Each row is a point on a landscape with many valleys, with its height.
From any point a ball rolls to the lowest of the 2 points nearest to it. It stops when none of these is lower. Distance is the straight distance between rows; heights are no part of it.
z_803: [150 109 141  88 170 133 109 144 123  96  73 180 140 159 111 173 111 167
 129  98 106  94]  h=634
z_892: [ 91 109 179 118 129 100 148  75  56  93 172 110 135  95 109 148 156 145
 133 140 109 145]  h=98
z_390: [ 85  98 110 130 139 135  67  92  81 115  69 131 113  88 154 152 122 145
 154  97 117 156]  h=277
z_697: [118 150 145 124 114  86 179 123 170 162 179  72 141 158  92 115 155 145
 120 131 113 158]  h=579
z_581: [152 122 109 106 116 119 157 107 202 153  97 150 112 130 147 121 161 112
 114 118 150 144]  h=351
z_898: [150 146 109 138  94 121 143 153 133 153 174  97 113 124 110  92 128 112
  85  71 118 133]  h=170
z_673: [116 173 117 193 108 128 158 132  74 112 124  61 162  64 132 159 105 127
 119 143 114  96]  h=350
z_730: [179 145  95 130 125 139 188 172 134 115  54 115 158 106 106 172 115 145
 159 109 149  62]  h=263
z_555: [203 103  94 143 111 144  65  96 134 157 113 171 128 183 189 138 101  97
 153 117 136 144]  h=305
z_426: [138 104 130 125 136  66 163  78 165 149 186 154 123 142 137 127 140 114
  67 112 114 153]  h=443
z_611: [140 147  93 121 128 137 229 132 161 141 116  81  76 143 178  61 114 110
 135 140 172 105]  h=280
z_440: [ 98 148 140 113 116  68 156 113 157  92 148 120 144 146 160 121 160  95
 100 177 144 131]  h=558
z_660: [135 143 160 131 127 162 174 147 130 110 121  75 135 152  98  95  94 179
 150 189 123 123]  h=607
z_13: [166 140 101 170 119 138 155 191  99 120  93 130 192  89 110 178 106 133
 122 113 116  52]  h=216
z_740: [ 91 168 134 174 109 155 133 151  79 121 173  56 118  64  83 146 120 127
 111 140  94 109]  h=327
z_405: [119 123 125 120 121 120 152 118 153 131  73 145 159  72 126 196 180 144
 157 112 135 114]  h=221
z_22: [146 110 134  73 136 131  70 100 177 111 126 197  86 188 118 106 177 118
 138 152 140 172]  h=381
z_438: [108 151 118 156  77 103 128 116 128 141 160  58 125 104  94 125 153 134
 106  87  97 149]  h=126
z_951: [115 136 113 105 158  91  94 127 139 149 176 156 125 167 146 148 117  86
  98 128 133 126]  h=514
z_657: [177 124 117 156 129 169 134 180 114 136 121 139 127 112 143 115  83 122
 114 114 131  92]  h=630
z_111: [107 130  99 121 178 122 182 151 167 188 164  94  81 150 127 100  86 116
 109 113 132 148]  h=527
z_919: [129 154 134 136 134  93 140 151 141 104 137 169 191 150 164 188 138 131
 123 209 133  83]  h=590
z_514: [ 56 151 118 153 139  94 109 115 116 112 139  53 114 143 125 108  93 126
  97 118 100 163]  h=488
z_242: [148 152  88 114 157 142 188 124 147 125  91 113  84 161 155  94  91  98
 176 150 182  92]  h=314
z_249: [ 74 125 122  85 166 137  99 154 119 109 123 112 108 130  52 154 128 151
 133  93 103 126]  h=501
z_632: [114 107  93 138 129 156  61 122 130 133  49 141 129 114 147 131 117 137
 193 117 136 148]  h=317
z_635: [122 131 100 102 164 109  76 175 156 117  90 158 100 217 124 127  95 139
 109  83 120 124]  h=656
z_272: [143  76 176 148 102 134 128 109  80 145 151 125 139 100  93 161 163 192
 106  69  80 133]  h=315
z_291: [115 119 109 133 185 162 103 146 109 142 100 141 116 137 175 127  43 102
 141 138 145 133]  h=202
z_928: [136 161  98 135  81 143 161 156 163 113 114  99  89 165 142  54 123 119
 142 152 164 111]  h=241
z_268: [130 116 115  74 172 148 144 140 135 140 120 130 102 131  66 132 113 118
 140  87 131 133]  h=513
z_684: [196 114 121 133 130 178 128 139 127 145  99 174 144  88 159 147 115 109
 136 136 148 116]  h=640
z_675: [133 134 136 135  47 123 126  95 111 131 153  99 131  82  92 117 205 135
 136  89 107 148]  h=174
z_403: [122  94 131 122 152  96 104  56 123 121 109 126 121 131  99 131 131 144
 105  55  97 168]  h=469
z_187: [107 161 120 139 122 139 137 176 168 194 171  91 147 167  86 125 118 160
 180 171 132 127]  h=593
z_785: [ 84  85 205 140 111  99 130  69  73  93 147 134 109 112 109 142 197 181
 104 105  88 156]  h=164
z_372: [ 66 100 172 136 132  79 149  70 124 104 113 120 124 107 126 142 197 159
  85 102 111 175]  h=220
z_341: [129  94 124  96 143 113  99  59  88 131 137 153 132 102 154 145 130  83
 162 108 137 148]  h=219
z_568: [156 119 152 133  59 125 100  95  92 129 190 162 139  94 150 109 175 113
 151 142 131 137]  h=674
z_541: [150 157 112 141 143 143 150 176 164 137 163 153 113 134 178 107 106  82
 114 197 170  96]  h=460
z_744: [139 141  98 111 136 179 116 149 146 125 116 190 123 110 150 127 121  72
 189 195 200 102]  h=419
z_470: [127 100 124 117 183 166 139 117 148 117  73 134  97 117 182 119  75 109
 102 135 160 152]  h=243
z_276: [130 137 154 141 136 173 143 154 139 168 153 101 138 143 113 102 109 171
 193 213 136 138]  h=600
z_716: [121 143 126 137 157 143 220 151 152 146  99  65 112 148 122 108  85 166
 152 164 140 103]  h=614
z_900: [127 130 123  78 159 115 113 133 164  84  83 153 120 179 109 139 133 134
 122 112 126 115]  h=645
z_431: [119 147 113 176  91 135 127 144 132 165 157 113 161  63 167 132 132  92
 101 143 127 143]  h=698
z_585: [ 93 106 148 150 158 129  90  99  69  97  85 105 141 127 151 142  91 153
 122 107  90 159]  h=235
z_395: [128 135 128 145 117  81 134 100 131 153 196 108 125 150 164  92 122 102
  86 133 116 167]  h=458
z_182: [106 153 117 108 148  79 132 153 111 104 124 152 191 127 120 208 138 125
 162 166 124  57]  h=606
z_273: [159 101 140  80  98 136  64  85 143 138 131 170 116 172 109  97 173 119
 199 143 148 156]  h=349
z_475: [150 139 142  97 107 131 194 104 177  99  77 120 114 124 131  92 168 132
 130 136 174 146]  h=316
z_501: [165 134 119 146 139 131 105 140 124 118 150 158 113 161 190  94  89  90
  65 127 133 128]  h=494
z_512: [106  69 136 138 176  84 104  45 132 131  88 164 134 137 131 183 154 181
 104  76 101 166]  h=448
z_781: [159 115 139 116 113 114 138 103 199 119  93 189 139 130 157 172 208 141
 100 139 132 149]  h=388
z_842: [125  98 164 133 148 166 109 137 123  99 100 138 133 143 147 121  99 166
 116 160 118 135]  h=310
z_337: [115 149 113 127  99  94 122 172 130 151 156 135 158 104  97 179 181 122
  93  85  94 104]  h=99
z_460: [125 121 103  93 173 118 174 143 167 197 142 127 110 139  90 150 121 130
 113  73 132 132]  h=525
z_244: [190  98 108 114 139 124  97  68 101 165 136 151 132 136 165 124  98  91
 153  86 146 154]  h=264
z_699: [149 124 140  98 174 104 141 120 106 116  91 152 171 156 129 202 126 138
 149 130 116  86]  h=622
z_164: [166 111 175  99 142 149 205  85 139 122 115 130 135 106 122 125 140 140
 138 150 147 143]  h=278
z_205: [213 124 118 136 125 132 102 134 138 131 101 156 129 193 159 117 105 130
 136 116 135 105]  h=341
z_333: [126  98 156 107 117 112 132  58  48 133 174 121 128  74 124 150 151 119
 166 104 124 132]  h=158
z_639: [108 143 107 131 102 123  81 127 188 163 112 108 122 185 110  86 146 167
 167 132 127 163]  h=375
z_884: [106 146 173 132 128  67 144 132 122  78 164 147 177 159 145 162 145 134
  86 163 120  99]  h=574
z_636: [ 95 169 118 106 130  67  97 156 123 115 187 158 154 174 121 150 144  86
 126 149 123 108]  h=529
z_232: [ 76 106 136 107 157 107 101 106 112  96  95 104 112 142  74 152 156 179
 116  63  82 140]  h=487
z_874: [129 147 127 150 118 101 120 173 116 111 130 139 179 112 108 190 130 130
  86 113  91  73]  h=160
z_311: [ 86 121 136 157 112  91  92  88 136 122 139  96 138 133 150 104 142 139
  96 133 104 176]  h=474
z_361: [143 151 136 136 141 141 106 172 128 106 128 155 143 181 132 117  97 147
 121 170 125  90]  h=282
z_314: [123 173 104 174  97 132 153 189 133 142 152  75 114 141 133  94 104 113
  94 114 114 100]  h=207
z_955: [ 99 170 140 144 103  95 179 121 139 136 179  71 147 138 145 108 134 115
 127 185 132 140]  h=570
z_56: [ 74 160 135 101 114  92 125 160 153 122 189 133 139 123 123 126 173  91
 116 182 134 123]  h=543
z_717: [113  93 190 138  83 112  96  99 121 122 148 134 131 126 125 111 198 193
 108 134  88 169]  h=218
z_370: [159 103 146 121  85 149 105 103  82 141 150 178 155  73 152 160 164 125
 186 152 127 111]  h=665
z_561: [112 151 107 140 108 168  96 167 135 140 167 103  80 137  97  51 108  81
 156 135 164 135]  h=156
z_676: [103 132  97 137 162 147  99 175 132 132  87 103  98 145 101 124  70 141
 112  62 103 124]  h=671
z_870: [112 145 143 111 133 134 170 134 138 176 171  57 111 164  75  90 122 154
 157 149 126 152]  h=586
z_116: [ 96 131 118 111 136 165  75 158 113 121 164 158 104 118 110  89  97  73
 164 146 162 119]  h=109
z_829: [131 114 161 133 109 139 120 146  73 102 118 121 134  99  71 162 149 181
 133  82  80 100]  h=342
z_703: [132 117 143  96 118 130 107  85 120 127 133 125 119 158 105  85 132 145
 172 150 132 161]  h=318
z_971: [135  98 161 120 108 120 127  95 102 108 154 153 122  79 152 117 172 106
  92 130 134 160]  h=683
z_921: [116 120 126 125 169 143 127 111  75 137 116 101 143 105 115 149  77 135
 156 114 124 139]  h=190
z_387: [123 137 133 135  99 161 126  93 107 116 114  80 116 120 108  60 108 121
 184 160 156 150]  h=289
z_423: [114 179  97 162  97 123  97 195 120 123 154 111 153 164 122 105 104 125
 130 157 117  79]  h=244
z_226: [119 178  85 161  95 137 141 190 136 113 179 109  89 145 127  51 112  74
 146 155 175  90]  h=197
z_399: [141 142 127 136  95 136 169  84  84 118 125  57 136  91 107 110 126 110
 169 130 140 132]  h=259
z_34: [115 110 164 132  74 125 114  93 121 122 134  99 107 109  70  94 198 183
 111  86  98 173]  h=217
z_237: [124 121 129 124 179 186  85 155  97 137 136 166 105 146 130 109  54  94
 176 165 162 117]  h=161
z_808: [136 132 125 128 111 152 119 157 109  85  89 124 125 103  79 140 137 142
 110  78 119 103]  h=369
z_243: [ 84 119 152 137 127 142  69 151 101  91 131 126 124 122 112 129 135 173
 117 133  86 134]  h=279
z_547: [106 147  94 124 166 149  78 222 164 138 112 141 105 178 105 125  81 136
 118 112 126 102]  h=664
z_288: [141  86 186 143 109 125 174  63  78 116 129 134 142  75 107 178 180 161
 104  63 114 132]  h=281
z_535: [ 72 150 113 133 142 109  98 150 131 118 146 106 106 138 145 123 108  88
  82 115 122 144]  h=499
z_899: [133 143 105 145 112 141 159 132 138 131  61 112 170  81 137 166 125 135
 165 137 154 101]  h=269
z_597: [147 129 158 158  75 161 123 136 133 123 145 141 137  70 172 100 153 112
  89 150 131 145]  h=692
z_269: [136  87 128 121 141 112 114  99 171 148 156 175 101 115 143 121 152 115
  52 118 113 179]  h=426
z_624: [155 154  97 179 122 142 105 173 121 140 167 135 120 160 192  69  71  76
 115 159 153  93]  h=478
z_125: [161  94 176  97 138 124 190  61 113 129 118 147 145  92 109 172 178 141
 146 102 133 138]  h=234
z_615: [147 135 114 149 160 155 167 175 124 149 107 100 133 146 138 129  54 161
 134 144 125  97]  h=623
z_224: [152 132 124  85 135 147 147 116 124  83  94 172 134 109 128 125 149  83
 161 170 176  93]  h=385
z_95: [113 134 124 116 116  92 155 108 132 129 134 126 158 100 110 182 174 125
 127  87 116 111]  h=162
z_131: [169 122 138 163 144 135 162 129 137 145 144 113 111 155 179  84  73 127
  72 121 125 134]  h=507
z_891: [ 99 120 102 127 135 118  73 122 152 162  85 123 129 146 119 155 131 161
 172 108 119 164]  h=348
z_843: [128  98 126 103 154  73 134  66 174 142 105 175 132 152 148 184 171 146
 108 112 125 160]  h=421
z_761: [194 139  89 137 115 149 121 169 160 107  56 176 142 156 155 134 111 127
 110 112 136  84]  h=374
z_53: [151  74 155  93 144 155  98 110 164 131 144 196  69 136 114  93 154 128
  87 133 131 185]  h=408
z_74: [136 101 108 159 165 116 156 108 172 192 141 105  87 131 156  99  86 134
  61  98 123 172]  h=518
z_596: [ 93 132 124 169 111 126  78 170 150 185 162 133 158  90 169 148 140 126
  95 136 101 155]  h=704
z_457: [150 148 119 103 131 128 160 110 118  71  78 126 136 147 134  99 102  98
 172 154 168  94]  h=352
z_284: [128 130 146 118 149 134 181  96  88 141 162  79 152  99 116 138 101 119
 156 146 127 129]  h=226
z_248: [142 129 120 113 171 185 143 167 161 142 121 170  87 126 163 120  97  75
 139 182 184 115]  h=442
z_529: [ 60 148 143 146 115 144  83 160  65  93 167 105 115  77  97 119 116 138
 125 164 100 123]  h=306
z_55: [171 137  93 124  91 156 104 173 143  98  49 144 120 127 113 114 132 133
 120  67 123  98]  h=396
z_649: [173 117 122 127 117 155 132 142 102 127 115 189 182  54 155 184 132 121
 169 167 147  84]  h=652

For each start below, name the point where the ball stops.
z_501: z_116
z_370: z_921
z_699: z_921
z_697: z_921
z_460: z_125
z_395: z_921

Call two points neighbours if one is among the 2 nearest of the other. Go from one point of each pair to the other, from neighbour to neighbour, staying as low as possible. Name the highest point that can't be avoided.
z_125 / z_921: z_55
z_892 / z_438: z_717
z_785 / z_921: z_673
z_892 / z_243: z_842

For each start below, name every point that the ball comes to, in order.
z_597: z_971, z_568, z_370, z_649, z_684, z_657, z_615, z_716, z_660, z_276, z_187, z_870, z_697, z_955, z_440, z_56, z_636, z_951, z_535, z_514, z_311, z_395, z_426, z_269, z_53, z_22, z_273, z_703, z_387, z_399, z_284, z_921
z_111: z_74, z_131, z_501, z_624, z_541, z_248, z_744, z_224, z_457, z_242, z_611, z_928, z_226, z_561, z_116
z_547: z_635, z_900, z_803, z_699, z_182, z_919, z_884, z_440, z_56, z_636, z_951, z_535, z_514, z_311, z_395, z_426, z_269, z_53, z_22, z_273, z_703, z_387, z_399, z_284, z_921
